Points on a hilly landscape, in no order, each with its height.
From any point a ball takes the steepest step (drop divided by distance) to one of its 2 nearest points. It stops when none of these is lower. Distance is the straight distance between rows; heights are no part of it.
J_911 height 7.43: [110 123 124 114 169 147 159  79 157 146 120 141 128 140 110 138 111 143
 142 106 172 125 161 157 113 104 157 103 124  91 119 133  75 129 125 120
  97 168 111 148  62 139 175 132 102 129  92]
J_941 height 8.76: [ 93  73 180 131 116 112  70 146 179 105 168 157 154 103 107 130 138 108
 116 106 102 136 123  93 178 148 100 141 136 133 104  83 123 132 148 118
 154  99  89 108 133 153 104 173 106 120 155]
J_523 height 6.14: [117  73 154 167 152 113 107 209 186 109 172 112 147 136  98  85 126  99
 141 110  97 195  86  72 150 158  82 176 154 116  68 125 152 139 161 101
 159  98 156 121 132 117 121 175 145  98 113]
J_849 height 2.61: [142 116 115 136  87 135 173 181 123 159 113 129 103 167 109  89 143  81
 105 149 102 111  91 130 116 113 116 156 108 172 164  94 169 164 115 145
 137 126 159 132 126 125 111  70 169 142  91]
J_768 height 1.45: [133 175 121 108 118 155 177 126 126 152  80 145 148 101 197 151 152 163
  91 137 122 139 108 192  69 143 138 138 125 172 153 220 158 134  49 128
  57 140 162 159  96 130 176 109 118 121 100]
J_577 height 8.08: [173 156 143  98 103 156 169 157 125 122 100 149 124 144 126 168 111 124
 114 143 138  42 128 155 130  87 157 118 120 145 130 160 203 164 122 106
 144 161 150  88 121 119 135  73 153 148  78]
J_206 height 6.48: [110  65 167 177 173 116 111 133 194 100 184 132 155 128  82  62 146 111
  85  99 109 193  56  64 127 104 102 166 177 147  86 116 129 131 145 140
 178 114 126 127 122 107 155 203 129  72 149]
J_625 height 3.73: [100 111  61  87 162  84 130 105  92 145 115 114 145 171 141 150 161 150
 156 127 110 130 181 164 152 205 125 113  99 108  82 172  70 113 135 117
 124 144 115 173 110 175 116 135 116 131 144]
J_928 height 2.90: [114 131 123  85 103 153  84 106 141 151 141 128 112 115 154 160  79 119
 157 105 124 103 160 132 113 115 161 109 101 116 102 141  85  96 101 119
  82 109 107 130 104 115 110 104 117 143 106]
J_210 height 1.85: [132 161 111 130  66 124 164 161  74 149 100  89 101 137 130 173 132 115
 124 147 123  80  92 160  84 129 141 120  97 137 124 131 143 132  96 154
 104 140 152 132 164 100 122  84 146 155 121]
J_991 height 5.33: [160 121 128 151 137 109  73 127 100 150 184 112 125 140 140 127 111 130
 134 127 121 162 117 124 143 126 133 121 147 100 144  69 141 107 136 138
 101 105 123 118 177 114 115 138 101 154 155]
J_561 height 6.22: [140 141 113 107 150 106 196 126 103 139 107 142  92 148 117 149 149 146
 130 141 126 102 148 142 124 128 132 111  96 144 108 148 163 223 110 145
 116 168 129 128 104 156 183  98 145 154 118]
J_24 height 7.91: [177 133 145 191 151 125  54  93 156 149 159 146 132 107  96  94 146 112
  89 108  98 146 110  49 124  69 151 102 141 128 124  88 115 134 139 156
 160  93  71  89 151 121 131 155  80 111 163]
J_726 height 7.48: [143 107 130 135 154 130 127  42 136 142 135 120 111 121 113  76 114  83
  52 155 143  96 144 136  97  42 161 112 136 108 136 121 115 132 124 146
 167 123  85 119  92  79 109 121 152  88 130]
J_761 height 6.45: [174 159 172 186 160 168  80 155 103  96 109 140 161 145  65 101 117  87
 134 138 139 130  86  67 132  63 189 135 112 100 105 106 115 125 160 108
 192 126 129  79 135 146 148 117 109 110 154]
J_767 height 3.55: [123 116  79 148 108  76 112  87 105 109 133  87 134 138 156 146 148 127
 133 133 127 150 173 138 180 187 100 117 176  97 150  94 128  70 164 128
 126 116 125 152 171 141  95 161 149 126 162]
J_921 height 3.25: [131  70 173  64  89 161  47 147 137 156 175 138 108 123 153 107  87 101
 170 140  85 116 155 120 144 129 130 128 126 146 114 121 100 135 101 101
 115  70 117 118 124 107  85 103 117 152 110]
J_17 height 1.27: [125 169  97 134  42 115 152 190  91 136  99  69 111 109 134 155 134 109
 138 119 122 112  87 152  99 191 108 140  92 133 147 145 145  92  95 161
 112 130 179 191 204  81 106 111 128 177 157]
J_742 height 3.51: [165  73 176 154 177 157  93 154 127 167 154 124 156 131 112  70 113 115
 145 139  88 147 111 120 112  71 135 153 145 133  98 107  94 185 137 137
 164 100 109  77 129 122 131 144 144 110 162]
J_791 height 6.80: [102 173 125 108 208 101 140  78 101 118 133 141 111 141 165 145 139 179
 132 139 139 138 173 175  95 131 180  91 100  98 156 167 124 151  99 138
 113 133 112 121 112 163 168 133  87 137 146]
J_702 height 4.93: [ 97 146 120  77 137 110 195  77 125  72 113 107  86  93 133 149 193 171
 119  99 130 144 122 159 114 164 163 101  97 118 101 139 135 151 144 148
 142 141 105 153 100  98 153 122 123  95 148]
J_288 height 5.16: [109 157 104 135 125 119 177  88 118 120  75 135  73 105 121 160  76 131
  95 143 184  96 150 122  95  61 164  61 134 133 109 122 135 111 151  92
 192 114 113  78 148 128  74 132 177  94 155]
J_889 height 8.21: [133 117 192 133 142 137  58 132 136 113 180 167 154 108 137 105 145 116
  83 172 114 159 182  95 175  83 105 146 134 131 122 136 133 128 137 144
 162  85  76 115 168 156 163 153 112 117 194]
J_247 height 7.68: [145 123 153 142 152 120  98  63 148 121 136 170 118 108 122  75 136 113
  69 129 141 104 143  91 113  44 164  87 142 119 136 110 116 165 124 156
 177 121  63  81 107 130 138 134 104 115 143]
J_737 height 4.13: [156 111 140 124 165 124 102  86 151 115 135 140  80 154  98 144 116 114
  77 108 114  82  90  89 122 117 164  99 130 128 149  66  85 125 136 137
 167 147  72 138 114 106  69 134 150 120 120]
J_789 height 4.69: [171  85 122 140 113 103 111 142 124 125 146 138 142  96 113  85 136 136
  82 136  81 117  86  97 131  92  94 116 136 165 113  93 158 166 130 158
 139 106 104  66 142 142  92 122 134  99 158]
J_487 height 8.90: [ 97  49 186 153 132  98  89 115 176 148 157 143 150 122  90 120 122  97
 133  55 122 129 112  93 170 155 124 124 158 110 118  61  62 156 122 110
 167 127  91 107 121 112  88 146 101  99 151]
J_547 height 8.62: [147 153 109 154 103 110 138 151  80 113 134  65 103  81 119 145 164  84
 138 141 107 183 155 103 165 198  89 126 103 119 110 119 134 100 152 146
 127 123 139 185 192 127 134 110 154 118 164]
J_680 height 5.96: [150 133  79 111 167 118 145  48 106 113 133 106 145 143 124 150 109 190
 138  94 155 111 162 179  77 141 154 134 132  73 163 181 103  83 121  95
 100 144 149 181 121 154 150 190 142 117 117]
J_141 height 4.77: [104 171  93 113 145 102 153  61 116 148  93 136  95 109 131 164 111 157
 132 123 192  96 176 143  98  90 168  85 122 102 133 130  84  75 141 105
 168 108 115 136 141 167 104 156 151 117 159]
J_817 height 8.48: [ 94 101 179 102  61 185  86 170 157  74 154 124 153 102 131 126  88  72
 150 158 135  95  90 129  91  92 142 128 123 150 133 114 121 137 122 109
 134  91 119 100 130 108 133 101 144 146  92]
J_867 height 4.37: [144 130 108 119 179  98 146  53 140  89 113 138  76 166 130 176 129 169
  82 106 134 108 133 107 115 128 169 100 135 113 100  96 111 137 156 142
 166 152  74 132 105 109  89 167 173 104 124]
J_209 height 2.99: [ 98 134  63  97 109  95 174 155 126 107 107 125  94 183 135 134 187 145
 118  82 128 110 112 148 116 203 119 132 122 136 204 113 127  89 119 139
 144 133 165 173 128 179 112 100 165 113  89]
J_241 height 5.78: [144 160  66 111  95 128 154  94 117 149 112  99 148  86 138 146 108 172
 152 100 160 126 160 179  99 134 144 114 126  93 128 166 121  79 115 110
  63 141 153 174 119 146 157 142 111 125 119]
J_410 height 7.86: [149 139 114 115 134 114 165  99 115 106 109 161 133 131 143 158 121 171
  83 142 151  57 157 156 113  79 141 114 130 125 153 151 168 143 142 129
 154 142 116  91 135 160 121 112 181 112 121]
J_858 height 5.80: [179 181 102 178 139 128  79 129  64 151 110 115 122 134 132 164  90 115
 150 135 134  80 115 107 108 100 157  86 105 115 113 111 152 114 137 116
 163 116 137  80 185 145  81 127 135 171 170]
J_805 height 8.20: [102 149  96 153 113 104 177 128 119 112 117 101 142 112 122 158 150 101
 155 104 147 135 124 124 146 121 127 114 136 111 112  89 157 167 141 120
 133 141 114 102 137 180 138  86 147 107 117]
J_382 height 2.24: [135 107 157 129 101 151 134 216 118 170 142 118 105 150 112  97 125 121
 157 178  98 133  71 126 125 136 120 167 120 145 130 106 143 154 141 132
 112  96 155 115 137 108 102  83 133 159 120]
J_294 height 3.09: [ 89 117 127  67 122 170 129 122 149 141  91 133 131  91 157 129 133 138
 147 117 115 148 136 162 120 152 135 117  89 143  75 173  89 147  82 144
  78 142 105 155  47 130 166 122  78 133 119]
J_969 height 2.20: [132 200 137 101  64 132 185  96  84 152  71 140 166  56 172 155 172 134
  91 144 125 126 104 177  82 109 145 130 114 145 127 238 145 111  51 142
  84 139 146 151 139  99 168 100  80 128 119]
J_494 height 2.77: [143 103 154 108 136 152 114 149 122 156 149 141 139 158 157 103 107 118
 125 162  98 125  80 166 108  71 128 166 117 162 100 137 135 164 108 146
 105 100 119 104 117 108 123 111 161 141 151]
J_413 height 4.50: [115 124 106 196  76  52  89 117 161 112 181 145 137 117 152 110 148 142
 139  83  74 167  86  56 174 193  46 136 197 168 123 125 151 107 119 147
 118 142 131 100 167 107  86 153  97 106 132]
J_306 height 6.98: [110 172 149 101 179 130 131  74  82 116 106 161  96 155 124 140  99 207
 121 135 175  81 201 143  57 102 171  98  87  93 164 215  91 134 123 130
 134 142 132 124 115 150 164 143 139 137 116]
J_339 height 3.30: [ 85 154  90 135  91 111 139 196 123  92 119 112 114 165 138 129 168 117
 136 112 126 159 116 105 144 210  95 159 126 109 184 110 131  72 140 142
 151 116 157 188 162 140  83 100 165 124 148]
J_596 height 5.28: [127 111  69 129 132  56 169  82  85 101 130 103  76 181 166 113 153 169
  85 136 125 157 130 131 122 156 115 110 164 101 141 130 172 148 122 153
 120 154 123 146 120 140 119 132 160 105  94]
J_681 height 4.40: [127 149  87 151 122 113 145  71  93 125  85 106 119 135 109 194  83 175
 149 120 206  58 170 133  80 109 160 104 129  79 144 130 100  80 117  99
 161 148 158 162 157 159 127 197 140 154 166]
J_259 height 7.47: [125  93 145  82 124 140  95 121 140 126 168 170 146  93 144 118 124 145
 124 147 120  57 161 144 139  75 117 123 122 155 177 131 151 117 125 146
 131  96 128 111  99 153 130 113 110 148 114]
J_668 height 2.04: [139 120 105 125  90 109 156 164 145 150 131 162 105 134  99 108 132 107
 122 125 120 101 110 114 148 125  87 138 118 187 226  89 190 150 118  96
 132 135 158 113 119 181 108  85 114 160  89]
J_25 height 2.52: [117 160 165 132  95 186 113 136 115 170  96 148 161  59 149 128 115 126
 153 154 126 137 130 138 113  98 129 131 104 144  57 159 101 118  93 158
  99 139 117 151  84  88 182  97  87 152 141]
J_582 height 8.64: [146 136 114 192 132 144  71 153 124 126 112  93 146  64 108 130 126  76
 128 162 114 141 156  62 140 140 107 115 111 132 121 101 141 122 185 118
 161  85  84  89 163 138  80 136 131 101 136]
J_261 height 4.24: [125 155  86 122  80 106 219  88  66 103  54  76 126 103  99 178 129 187
 121 116 177  55 154 179  79 119 134 118 110 108 125 209 155 130 109 121
 140 162 171 160 176 113 151 166 143 133 135]
J_633 height 5.29: [132 131  74 112 120 150 163 151 167 167 131 128 120 136 131 113  94 154
 172  85 142 159 114 150 134 131  94 130 144 144 104 131 161 139 120 106
  48 156 163 145  86 133 152 137 120 151  80]
J_639 height 1.69: [155 157 159 133  68 174 131 207 102 191 107 131 141 100 134 125 117 125
 153 179 105 154 101 128 134 155  97 165 116 163  74 154 118 116 115 156
  71 135 159 158 135  96 165  97 102 170 150]
J_272 height 5.32: [149 147  92 131  93 127 148 144 120 126 129 131 161 139 123 139  86 160
 159 112 161  81 103 161 129 130 119 145 147 141 178 110 186 117 135 109
 100 164 186 115 145 142 114 109 124 181 109]
J_355 height 5.22: [139 169 111 102 131 109 219  81  91  86 108 100 119  75 149 127 190 138
 118 138 147 149 115 173 113 137 148 115 106 134 123 174 160 177 115 144
 128 151 144 157 138 121 180  92 143  94 156]
J_746 height 3.92: [138 127  44 161 113  82 126  80  82 110 112  82 139 113 134 183 119 160
 147 145 169  94 181 117 135 150 120 110 170  99 155 105 151  92 141 110
 156 138 138 141 178 176 101 178 133 148 145]
J_378 height 4.00: [109 102  75  96 156  97 157 109  79 138 104  93 106 153 102 170 114 188
 150  97 131  89 156 143 118 157 114 126 106 117  85 146 109 128 127 136
 124 147 117 160 112 152  94 146 155 145 128]
J_145 height 1.74: [112 152 121 145  74 134 139 235  95 151 108  71 106 139 106 105 120 114
 158 128 102 153  61 121 102 206  93 146 101 127 132 127 120 124 118 144
 112 132 172 161 167  83 103  81 144 150 140]
J_366 height 7.33: [107 100 136 101 179 131 103  63 135 127 150 143 133 125 136 108 100 128
  97 133 139  75 165 158  97  66 142 131  98 137 156 147 118 114  94 148
 147 115  97 137  78 117 107 125 133 130 115]
J_971 height 6.19: [191 163 154 165 172 158 135 101 110 100 104 151 141 149 108 103 153  88
 112 150 153 120 110 124 131  67 198 107 128 101  92 105 145 152 155 133
 187 150 112  97 107 106 171 104 136  95 146]
J_47 height 4.67: [116 145 135 133 170 101 145  77 148  80 134 114  87 140 144 151 188 144
 112 102  97 154 115 117 123 154 163 130 114 110  80 116 159 147 147 159
 141 131  68 138 105  98 125 146 141  69 129]
J_747 height 8.30: [128 135 159 116  70 170 110 152 125 112 115 154 155 131 144 152  99  80
 138 156 145  78 112 130 118  58 155 107 119 142 121 134 146 160  97 118
 127 118 130  70 135 142 130  60 133 145  96]
J_205 height 2.97: [134 207 145  90  86 134 201  85  78 135  74 132 149  86 134 159 156 123
 106 128 159  69 134 181 102  81 165 104  91 119 104 234 151 130  80 131
 141 153 153 115 149  75 153 103  96 127 127]
J_540 height 4.20: [155  61 157 131 126 143  90 140 119 139 160 121 143 107 101  64 103 101
  93 109  69  98 102 127  92  70 129  98 138 148 104 105  88 168 116 119
 149  92 120  60 137  93  90 122 168  94 170]
J_981 height 2.05: [ 76  68  88  89 138 108 163 156 155 125 127 160 133 213 153  85 179 134
 119 106 121 158  77 159 166 164  85 141 141 144 159 135 116 142 117 144
 119 135 161 138  88 165 130 113 136 126 102]
J_95 height 8.39: [114 136  77 141 111 106 173 167 111 155 116  76  85 102  93 159 142 104
 154  94 125 123 132 104 140 173 105 104  87 149 141  94 156 148 112 121
 124 153 128 152 146 160 119  85 141 140  99]
J_72 height 2.44: [125 168 125 113 103 144 146 110  97 125 116 107 110 101 153 168 124 122
 136 145 135 116 124 166  86  94 170 119  96 108  93 144 118 126 123 145
 108 117 117 134 134 118 127 103 149 130 154]
J_153 height 2.51: [ 77  77 126 116 120 125 134 194 172 113 130 146 147 176 134  75 184 117
 147 106 116 179 125 119 205 181  68 173 152 138 121 113 129 120 155 142
 135 110 148 163 109 145 108 133 142 131 128]
J_824 height 1.14: [126 137 139  79  55 175  97 184 132 174 111 135 105 117 159 123 125 138
 144 151  84 152 132 141 161 189 113 139 112 161 106 144 111  97 113 129
  52 125 141 167  86  94 135 115  85 163 111]
J_416 height 7.90: [ 93 135 100 155 153  76 182  81 138  98 112 151 137 134 110 182 168 160
 139 105 148 109 154 114 145 118 136 108 158 106 115 136 167 173 151 111
 136 154 113 101 113 185 179 130 150 109  88]
J_490 height 5.42: [143 108 204 163 168 164  99 159 161 154 153 108 129 118  69 114 119  67
 144 151 137 167 144  82 136 116 151 157 123  88  89 105  53 114 133 126
 150 129 107 175 115 101 172 133 116 126 154]
J_781 height 3.86: [135 177 152 108 128 146 157  96  75 140  94 137 171 158 142 133 138 104
 129 153 152  74 128 175 134  53 148 134 119 100 106 200 170 117  86 150
 156 149 137  97 126 129 117  91 112 121 119]
J_467 height 4.19: [162  97 158 163 169 152 133 205 110 157 136  87 139 136  99  90 134 127
 176 144  84 192  93 116 104 119 141 156 140 110  69 133  98 190 146 125
 126 102 144  99 134 111 174 129 150 104 133]
J_51 height 5.69: [194 184 128 142 164 120 189  61  98  92 111 130 123 111 141 143 163 151
 118 132 170 123 150 155 126 110 186 112 147 103 103 140 181 158 140 143
 168 178 133 122 119 112 171 110 140  95 150]
J_152 height 2.71: [112 133  87  59  91 125 164 184 151 139 119 138 102 198 137 132 145 166
 123 111 117  90  98 184 116 182 146 154 115 155 189 149 133 107 115 117
  99 135 161 157 102 149 112 100 138 160  84]
J_130 height 5.79: [130 169 130 154 146 155 120 198 154 119 147 126 125 114 150 126 152 115
 184 117 158 199 124 117 162 156  96 133 143 112 136 110 182 105 158 136
  99 122 186 158 152 108 159 134 115 141 132]
J_640 height 5.76: [151  95 180 154 160 176  59 217 162 112 164 102 133 112  81  82  48  70
 134 177 124 154 143  77 123 169 137 153 114 126 124 130 109 105 166  65
 149 112 160 107 118  88 157 167 112 163 107]
J_904 height 6.05: [151 191 129 168 122 116 125 108 160  73 121 129 154  72 135 181 155 146
 114 115 142 129 114  72 122 128 145 120 156 122 166  99 159 113 160 133
 164  90  79  92 177 177  90 138 101  86 124]
J_871 height 2.46: [ 95 133 108  62 142 164 166 161 157 126 105 150 132 167 168 115 163 177
 136 141 134 143  89 195 118 172 129 155 120 164 149 159 131 133 116 150
  99 141 161 153  72 123 154 111 122 140 107]
J_897 height 8.50: [128 130 103 192 126 120 111 188 114 150 118  75 115  93  97 130 157  76
 155 139 100 153 142  73 156 193  83 127 106 137 135  86 169 144 157 128
 143 115 118 129 152 130  97 100 135 117 111]
J_139 height 4.31: [114 124  88 123 148  94 174 109 102  95  92 133  67 160  99 193  93 212
 114 108 129  98 158 111 111 134 114 105 124 127 106 135 139 151 156 117
 152 155  96 127 140 161 105 169 192 128 120]
J_263 height 8.35: [151 135 159 141 142 129  94 141 110 135 136 145 164 139 149 127 141  99
 118 177 125 149 184 140 205 100  99 154 146 131 124 122 143 115 151 148
 121 117 123 116 170 157 155 120 129 141 171]
J_66 height 0.92: [123  89 184 118  87 125 101 192 151 164 155 145 108 137 134  73 110  66
 134 156  95 178 122  98 193 205  65 142 132 167 179  93 126 168 136  54
 114 112 155 102 164 114  88 113 113 148 134]
J_297 height 2.91: [ 99 113 117  95 113 156 110 178 161 129 108 150 153 187 150  94 138 142
 168  89 151 163 128 150 180 191 112 173 150 125 106 118  88  78 161 132
 100 141 161 164  77  92 103 125  94 143 124]
J_764 height 5.90: [143  63 195 118 144 158  59 215 168 128 169 109 134 123  95  85  95  72
 151 114  83 160 127  92 144 169 126 176 140 117  76 122 103 135 165  63
 161 101 123 119 126 106  98 186 124 129 112]
J_518 height 4.65: [155 109 145 136 129 174 117 216 156 179 128  95 139 118 115  94 109 117
 199 117 106 209  98 110 135 168  96 162 143 126  59 115  95 151 143 105
  93 127 162 135 117  84 136 150 130 126 121]
J_68 height 7.17: [105 142 161  98 143 147 111  69 136 139 131 170 135 135 141 141  76 159
 129 142 150  58 184 148  73  54 158 114 104 137 161 207  98 129  89 126
 121 120 125 122 100 122 155 122 140 143  85]
J_841 height 5.02: [163 120  88 152 129  85 135  94  89 118 125 104 104 139 147 121 139 150
  74 150 104 130 108 115 114 103 129 103 161 115 112  95 159 158 128 169
 142 122  93 101 146 137  95 123 154 109 135]
J_818 height 1.39: [ 97  76 120  97 170  96 147  92 157 126 150 150 132 176 159 114 165 142
 115 111 121 159 110 151 152 112 113 119 145 139 131 122 149 167 126 126
 106 115 118 104 104 166 147 151 112 110 107]
J_617 height 3.47: [128 116 176  85  98 169  34 146 148 109 146 122 124 131 131 126  64  81
 135 133 102 121 162 121 174 181 122 162 117 154 130 101  94  93 148  76
 113 114 125 121 128  68  60 119 130 150 127]
J_330 height 1.43: [133  97 126 135  90  81 110 135 138 158 164 153 111 119 116 133 133  93
 115 120  93 140 125  97 205 191  63 116 130 175 201  72 149 151 128  89
 106 127 139 106 161 171  93 117 112 144 133]
J_312 height 6.02: [109 121 138 147 161 136 118 134 198 107 156 149 134 125 126 119 161 122
 154  87 144 170 113 110 156 142 124 152 154 113 154  80 177  92 160 153
 140 114 149 150 101 100 146 148 114 118 104]
J_474 height 5.67: [140 142  99 104 114 116 173 145 125 131 126 156 133 166 101 170 104 178
 150 122 144  82 136 149 128 139 126 121 139 123 175 138 133 154 135  81
  92 153 154 112 126 209 156 132 130 159  93]
J_116 height 6.26: [139 139 134 183 161  99 120  81 150 119 146 136 132 112 106 132 157 136
 126 122 142 127 113  93 159 117 135 137 172 109 165  51 135  94 157 175
 155 152 105 139 115 114 109 137  92 127 124]
J_500 height 5.54: [149 156  92 132 113 129 139 137 124 147 133 102 134 104 159 149 140 131
 171 114 150 179 143 162 152 154 109 109 135 117 130 122 158 107 123 131
  55 140 156 168 150 147 172 123 101 146 124]
J_213 height 4.60: [110 136  82 111 101 111 186 134  98 126  88  78 118 142 110 167 128 193
 114 119 154  59 140 187  80 145 130 130 126 115 167 174 170  89 116 148
 109 153 174 166 149 103 121 156 133 151  99]
J_612 height 3.42: [ 68 125 140  88 168 123 115 114 135 139 138 149 147 154 171 142 157 120
 163 132 119 174 174 164 158 166 143 122  93 123  80 163  71 149 103 132
 101 108  88 148  92 155 157 140  94 127 158]
J_543 height 3.89: [146  91 170 131 150 176  73 113 156  96 144 130  87 118  95 101 109  66
 107 130 107  89  91  94  93  92 181 104 117 139 153  85 106 131 131 126
 157 115  97 128 100  85 115 124 148 117 100]
J_527 height 6.65: [103 165 151 134 218  97 126  43 129 131 147 153  94 177 138 123 129 144
 110 126 155 137 140 133 101 109 197  99 125  96 149 117  72 140  97 147
 143 146  86 151 101 139 146 141 104 130 169]
J_891 height 5.61: [134  90 193 141 140 204  75 185 151 116 152 119 138 108  85  98  98  64
 150 171 134 135 120  99  92 108 160 168 105 125 108 122  97 100 141 131
 156 111 139 154  93  87 172 145 122 151 108]
J_230 height 6.47: [104  98 154 136 183 116 107  70 137 150 162 122 136 143 122 100 150 129
 112 134 130 159 143 120 143 105 153 143 139  93 126  88  81 120 134 165
 153 122  71 142 105 114 103 133 106 100 156]
J_784 height 5.93: [156 155 114  99 126 138 191 131  94 151  86 166 123 178 105 158  94 187
 139 161 136  95 143 164 106 126 123 144 106 145 143 201 141 184 102 103
  80 172 164 147 110 186 199 128 140 165 109]
J_220 height 7.09: [133 127 149 119 171 150 171  65 148 100 139 156 176 143 162  94 143 131
  87 134 183 154 101 175 129  48 151 146 164 136 172 106 124 126 126 134
 134 144 147 112 106 121 169 136 123  92 153]
J_795 height 8.07: [158 130 156 169 167 151  62 113 125 123 180 139 158 109  99  64 125  97
  80 157 106 157 140  68 120  49 155 144 122 117 109 134 105 110 133 126
 185  76  74 120 157 135 155 153 112 112 192]
J_478 height 1.82: [143 136 130 139  83 152  83 177 125 156 124 115 131 154 162 100  67 114
 152 151 128 182 132 145 160 200  90 139 163 126 147 103 131  95 134 120
  61 140 171 132 166  79 101 127 125 166 137]
J_493 height 7.65: [136  99 105  95 159  91 134  90 131 104 149 169 152  94 119 123 145 202
  74 115 114  72 154 131 120  97  99 109 121 146 188 165 147 130 128 131
 130 124 122  97 112 198 127 143 132 100 136]
J_525 height 7.31: [101 128 124 105 182 165 146  79 170 136 118 135 154 156 169 123 147 133
 133 125 189 180 108 170 131 106 156 133 148 132 134 109  75 123 104 131
  92 158 121 148  67 118 182 160  92 102 113]
J_593 height 8.71: [155 127 126 142 114 138 152 182 105 113 137  79 121  66  96 106 180  92
 140 127  99 185 104 117 144 144  97 133  76 128  94 156 138 137 148 146
 129 113 144 181 166 116 179  82 125 124 150]
J_533 height 1.50: [100 140 126  80  67 170 111 157 140 167 103 144 147 119 185 149 153 141
 130 175  96 135 143 165 119 160 118 143 113 164 151 194 106  63  83 151
  65 119 145 170  94 131 161  96 110 138  92]
J_195 height 6.10: [162 178 151 179 132 172  94 169  64 117 112  97 151 126  92 149 100  92
 158 151 126  94  92 105 107 107 173 137  86 105 109 123 130 107 152 121
 159 118 156  86 159 101 114 103 129 138 147]
J_688 height 5.55: [144 138 121 145 100 121  75 128  72 165 133  89 107 131 162 181  76 110
 145 149 138 112 150 134 121 147 135 103 124 113 127  99 122  99 117 120
 115 107 122 120 201 121  81 136 140 171 164]
J_464 height 2.21: [113 102 114 152 137  75 153 104 145 154 146 184 122 176 139 144 201 119
 109 123  98 154  99  95 159 143  87 151 136 180 163 106 157 171 108 145
 136 117 127 133 114 194 153 130 121 125  95]
J_421 height 4.92: [138 132 111 136 101 117 164 114 118 111 110 115 128 161 109 143  63 181
 102 113 168  59 110 172  83 110 128 134 152 112 181 132 163 100 127 124
 108 175 175 115 138  83 106 153 156 166  90]
J_489 height 3.65: [137  83 171 122 142 159  39 131 155 123 162 120 105 114  97 122 101  56
 139 115 108 127 122  69 158 159 143 131 105 126 146  67  89 108 145 100
 158 111  90 134 120  87  59 133 115 128 110]
J_374 height 6.81: [109  93 160 130 187 146 140 125 165  89 162 142 165 151 150  65 148 134
  96 135 150 198  69 123 140  73 104 158 152 141 124 101 131 149 140 149
 144 125 144 127 122 103 153 163 139 101 158]
J_235 height 5.23: [120 128 164 134 133 164 106 156 127 133 133  89 131  92 110 130 117  95
 153 139 126 155 174 122 146 149 125 152  93  93  76 106  79 102 154 150
 137 119 112 161 126  83 127 120 132 120 159]
J_988 height 5.77: [111 163  92 134 100  74 153  90 130  90 101 151 113  94 134 149 148 153
  81 123 151 107 141  88 127  79 128  70 144 129 143 115 126 123 141 124
 169  96  85  70 163 214  90 135 120  88 152]
J_621 height 3.90: [106 133  94 167  97  55 134  98 190  67 169 171 147 114 164 130 190 164
 125  79  94 136  80  92 148 148  69 136 199 166 148 150 163 102 121 152
 128 129 123 114 142 151 126 152 123  78 113]
J_920 height 3.24: [121  98  83 113 109 101 103 133 124 113 131 117 160 176 155 102 129 132
 145  96 123 144 161 165 189 186  88 148 158 119 129 119  90  57 164 122
 108 138 152 150 132 124  72 138 138 131 144]
J_202 height 8.63: [ 78  89 197 120  97 151  65 163 155  85 163 144 147  97 117 117  96  68
 151 128 138 130 148  99 126 108 140 121 127 109 100  99  73 142 129 104
 156  94  88 106 143 151 130 136 129 148 135]
J_197 height 1.33: [134 118 191 120  99 186  83 202 157 152 145 129 129 123 137  73  51  88
 138 184 110 190 135 116 169 180  75 153 161 142 150 112 113 133 153  70
  84 118 170  92 147  72 118 123 106 153 117]
J_583 height 4.97: [152 119 171 120 112 163  98 172 141 153 113 103 135 111 118 138 108  99
 186  87 101 167 166 128 180 213 112 161 141 112  68  92  71 146 151 106
 115 155 129 140 129  68  89 122 130 127 137]
J_267 height 3.07: [138 129  84 166 125  36 173  69 148 105 145 187 124 158 143 143 189 169
  91 105  93 123 101  87 136 134  78 129 181 171 175 153 183 152 101 144
 128 154 125 116 125 193 166 150 122  89  80]
J_829 height 7.61: [ 99 117 125 133 192 101 165  62 149 103 107 168 123 159  89 135 109 163
 112 106 170  97 182 134 117  94 141 101 121  90 125 136 103 161 153 122
 138 167 110 102  93 167 170 149 158 127 113]
J_808 height 4.98: [154 105 124 147 137 169 116 144 163 179 147 114 144 129 128 100  80 104
 176 102 133 162 102 130 135 118 119 143 150 126  96  77 109 122 129 114
  85 140 136 134  98  93 115 133 124 143 110]
J_539 height 3.66: [ 87 189 132 110 124 111 200  68  73 148  54 132 127  89 108 154 121 174
 122 141 184  64 177 174  70  82 142 106  82 112 111 242  94 113 107 143
 146 152 148 134 140  90 151 154 105 152 143]
J_691 height 1.97: [ 89 145 131  74 104 160 130 125 150 170 103 156 148 122 181 148 118 139
 113 161 100 100 135 168  78 110 123 150 102 187 128 231 155 136  46 132
  67 121 134 154  66 107 161 114 121 134  60]
J_20 height 4.99: [153 131 112 211 138  94  77 141 135 114 179 111 152 107 124  94 141 122
 132 106  93 197  85  61 147 136  89 130 167 130 134  90 169 113 155 126
 129 110 132  91 175 122 108 141 107 106 138]
J_852 height 5.51: [ 93 110  93 135 140 111 125 109 114 121 105 115  96  99 132 171  89 142
  89 115 140  97 137  94 118 102 113  66 125 147 138 100 138 117 139  97
 149 116  89  78 159 174  56 127 133 115 133]

Two balls start at each pair of points below. Name the first point that both come to, or write never.
J_139, J_988 | never
J_852, J_688 | J_818
J_941, J_889 | J_366
J_761, J_904 | J_818
J_680, J_306 | never
J_263, J_795 | never
